The views of a scene show one set of named points, each view turned or mirrored, shifted and resized as a whole, with a little noise and some points left out.
(in the rows, 128 means zero)

Scene 1
View 1
K_883: [160 101 124 146  94 115 137 137 119 169 108 126 143 189 157 119 146  30
  98 140 111  71]
K_983: [158 134 110 121 103 128 162 107 147 143 128 129 121 142 189 125 119 132
 112 100 129 120]
K_346: [123 137  58 108 108 149 133  85 168 157 129 141 133 173 131 106 105 116
 138 106 154  94]
K_479: [179 163  88 124  93 110 163  86 100 146 141  94 142 168 153 121 123 143
 126 118 117 165]
K_125: [161 169 102 124 103 102 190 105 121 139 124 124 110 131 198 139 100 180
 136 117 131 141]
K_408: [155 129 107 132  92 112 154 106 117 151 146  95 127 179 144 124 140 113
 118 113 115 158]
K_844: [156 143  94 137  98 113 162  98 120 156 136 104 123 173 142 123 121 131
 133 124 125 149]
K_705: [165 120 107 137 104 131 156 104 158 147 131 131 116 157 151 119 132 112
 115 125 129 136]
K_797: [146 116 118 113 105 130 155 128 169 140 125 149 114 137 196 126 124 113
 107  99 132 101]
K_623: [155 116 136 169 116 118 195 126 158 157  94 151  83 131 194 131 109 127
 121 141 138  93]
K_214: [170 132 105 129  98 121 153 100 128 145 143 106 133 166 150 118 137 114
 114 115 116 155]
K_873: [163 140 101 138 100 107 159 117 120 156 118 130 127 173 149 121 125  95
 125 145 122 111]
K_779: [132 128  91 132 105 130 152 105 146 163 122 126 119 171 150 118 112 114
 134 116 139 101]
K_230: [198 194  74 133 107 101 179  78 112 137 115 136 130 150 143 118 100 158
 147 173 131 143]
K_960: [155 145  98 130 103 114 167 100 137 143 138 120 110 156 152 127 118 147
 135 120 130 154]
K_608: [169 180  66 116 106 131 161  64 109 158 110 117 160 159 175 112  93 144
 130 113 140  97]
K_353: [138 124 114 116  96 103 155 133 143 134 159 115 100 159 157 137 136 138
 128 102 118 173]
K_811: [136 113 108 130 104 122 150 127 163 148 137 138 103 168 140 125 131 102
 126 124 131 126]
K_802: [121  91 132 154 105 118 168 138 163 155 141 120  75 163 154 135 135 119
 128 113 127 149]
View 2
K_844: [131 124 157 104 147 121 127 112 134 128 129 117 120 127 140 136 123 126
 138 105 110 151]
K_705: [136  95 154 119 145 108 125 110 113 135 130 121 134 115 137 133 121 127
 147 103 119 140]
K_960: [133 123 153 114 152 119 126 103 122 131 127 119 123 126 145 115 118 129
 142 100 113 151]
K_797: [145  84 143 138 147 108 115 122  83 139 117 114 128 103 143 123 116 132
 140 117 135 156]
K_479: [134 133 176 100 159 124 122 109 140 128 108 119 124 144 147 132 123 122
 134 102 107 158]
K_214: [136 112 169 115 150 118 116 109 128 125 120 123 133 125 145 145 120 121
 138 100 113 147]
K_408: [133 117 165 113 147 125 113 111 131 119 125 119 124 118 147 153 121 122
 133 102 112 146]
K_230: [132 129 167  81 152 102 146 114 138 126 118 124 126 163 136  90 133 140
 151 112 112 153]
K_802: [127 105 131 135 140 121 118  99 105 127 154 122 111  93 143 141 102 138
 139  99 117 135]
K_353: [134 126 148 132 151 132 111 100 114 115 130 118 124 106 162 125 109 128
 133  98 118 144]
K_873: [137 100 158  99 133 106 127 130 124 116 127 118 126 124 136 139 134 138
 141 121 124 147]
K_811: [135  98 141 124 134 114 123 114 111 126 140 114 134  98 139 131 127 128
 146 108 126 136]
K_883: [139  63 162 107 119  98 114 149 110 108 128 119 131 103 129 183 138 139
 137 132 137 141]
K_779: [137 105 140 111 135 114 131 127 115 142 129 105 122 106 130 132 133 126
 142 118 120 153]
K_346: [142 110 139 111 133 115 138 131 118 161 124  91 145  97 124 118 153 103
 149 114 120 155]
View 3
K_705: [118 123 149 132 136 129 118 135 135 138 150 101 127 139 131 126 116 131
 131 120 119 114]
K_802: [122 123 170 128 144 128 143 130 138 138 157 105 123 149 116 114 131 167
 152 113 115 120]
K_479: [ 95 139 147 154 128 141 118 114 164 134 169 104 131 116 125 143 100 106
 147 143  95 104]
K_873: [127 129 137 149 128 133 118 153 133 139 143  99 119 142 122 139 122 126
 128 147  98 104]
K_797: [115 128 128 140 142 106 126 137 123 162 160  95 121 164 129 123 125 135
 129  98 128 107]
K_214: [110 127 150 145 127 130 126 128 152 134 158  98 132 129 134 131 113 114
 140 136 109 112]
K_125: [ 95 155 125 162 153 139 108 112 141 160 179 100 111 134  97 140  93 139
 139 114  98 105]
K_983: [107 135 127 144 137 116 118 125 135 156 163  94 125 150 122 132 112 128
 135 112 123 109]
K_608: [100 137 102 157 123 131  91 123 132 149 147 101 129 140 106 162 101 110
 130 146 107  92]
K_960: [102 134 146 142 143 137 116 118 143 139 161 109 124 128 114 137 105 133
 141 123 101 105]
K_623: [135 142 133 144 155 134 111 146 113 161 154  85 106 158 101 119 110 172
 122 110 124 129]
K_230: [105 144 128 153 146 158  85 131 135 137 151 110 107 110 109 153  85 115
 119 142  77  98]
K_779: [116 119 133 132 129 124 114 133 125 141 136 108 131 153 111 142 126 140
 139 131 116  99]
K_811: [120 116 155 126 139 121 128 142 129 138 145 111 124 148 127 126 131 141
 135 117 110 102]
K_883: [155 119 136 150 109 113 137 181 126 140 132  83 127 166 141 126 152 126
 124 158 119 114]
K_353: [103 127 164 136 142 122 143 122 151 138 168 116 124 138 127 125 126 133
 151 113  96  98]
View 4
K_353: [159 102 151 117 100 111 104 123 100 126 149 123 140 111 116 148 108  87
 132 127 142 106]
K_346: [116 108 139 139 135 123 136 179 120 117 169  91 137 128 130 117 137 118
 133 118 159 126]
K_479: [133 140 131 116 124 122 123 109  85 140 182 125 132 131 135 131 119  91
 144 126 129  81]
K_408: [142 128 143 125 106 109 123 127 106 132 161 136 138 131 123 132 116  86
 130 145 124  98]
K_779: [122 112 138 142 131 124 121 153 113 129 154 115 135 121 131 120 121 109
 122 135 143 132]
K_960: [141 115 138 125 120 123 106 115  94 138 170 116 136 117 122 134 121  97
 131 122 140 109]
K_705: [148 123 135 134 120 117 109 136 107 134 157 105 144 131 110 125 124 105
 120 147 134 120]
K_811: [146 106 144 142 108 115 110 146 119 130 139 106 143 122 114 130 124 101
 124 142 140 131]
K_125: [138 116 128 116 144 141  85  99  63 139 167 117 130 103 137 137  97 103
 133 112 150 117]
K_623: [142 112 129 149 145 139  73 117  91 145 137 111 139 109 117 117 106 121
  95 158 136 167]
K_802: [153  94 155 137 104 105  94 128 115 131 145 135 144 105 102 139 118  93
 103 149 133 140]
K_844: [129 124 138 131 119 118 120 120 101 142 172 127 136 124 131 129 126  94
 130 131 131 104]
K_983: [149 122 131 120 136 129 102 139  82 119 154 106 138 121 119 128 100 110
 123 141 148 121]
K_608: [108 139 117 129 156 143 127 137  83 132 174 107 125 132 154 114 113 113
 143 122 145 107]
K_230: [118 135 117 139 137 147 106  89  84 167 180  93 132 130 150 122 139 104
 151 106 134 104]
K_883: [133 144 127 163 110 122 129 161 131 129 107 120 142 155 134 106 105 100
 124 196 109 136]
K_214: [148 132 135 123 113 113 121 126 102 133 166 120 142 135 117 129 118  95
 131 144 129  96]
K_873: [126 131 128 149 119 129 118 130 111 146 142 114 135 135 140 118 120  99
 134 149 125 120]
K_797: [157 112 132 128 131 128  97 155  94 112 131  95 144 122 113 129  95 115
 119 152 152 139]
View 5
K_346: [139 125 134 139 144 141 108 105 136 144 121 161 136 162 120 115 125 118
 121 134 172 111]
K_705: [128 117 137 146 130 121 131 120 138 118 126 132 124 125 117 132 117 130
 121 117 149 128]
K_983: [123 133 142 150 129 119 140 109 146 126 118 145 123 113 111 141 141 120
 119 126 150 125]
K_408: [114 116 145 149 127 129 151 127 122 123 129 130 130 122  91 132 104 125
 141 112 153 125]
K_214: [119 115 147 148 132 121 152 125 126 126 133 131 124 121 103 137 111 129
 138 117 155 123]
K_623: [128 123 133 160 114 136 114 106 159  97 105 122 114 102 125 134 149 110
  91 120 131 147]
K_230: [120  88 168 168 146 152 149 111 132 131 156 130  86 134 132 129 146  96
 136 122 168 140]
K_797: [128 140 126 138 131 109 125 106 151 121 111 150 141 105 120 138 138 120
 108 121 143 129]
K_883: [121 100 133 125 118 130 100 126 114 115 106 111 176  84 123 130  97 103
 126 131 150 113]
K_353: [113 135 132 151 139 119 160 118 139 121 134 148 127 126  88 130 119 126
 131  94 139 145]
K_779: [126 121 135 148 132 144 116 110 135 129 115 142 134 136 108 122 124 113
 120 125 155 123]
K_811: [127 122 126 141 135 126 123 117 138 117 122 140 140 131 112 120 112 122
 118 105 144 135]
K_125: [111 129 156 170 133 138 161 101 150 126 131 146  94 117 101 140 163 102
 122 118 149 145]
K_844: [116 112 152 158 132 141 147 120 127 125 131 131 116 135  97 127 117 117
 137 116 156 129]
K_608: [120 114 165 156 136 148 136 102 129 146 128 144 112 125 116 137 149  95
 135 149 178 110]
K_873: [118 100 144 147 132 141 126 118 124 120 127 124 137 113 119 126 119 102
 131 119 154 129]
K_960: [119 119 147 159 137 133 151 115 139 123 135 140 107 135 104 130 129 121
 128 110 151 137]

Which points are out of place in each view (at most two, in the order of its rows)? Write - if all are in place.
view 1 | K_608
view 2 | -
view 3 | K_479, K_353
view 4 | -
view 5 | -
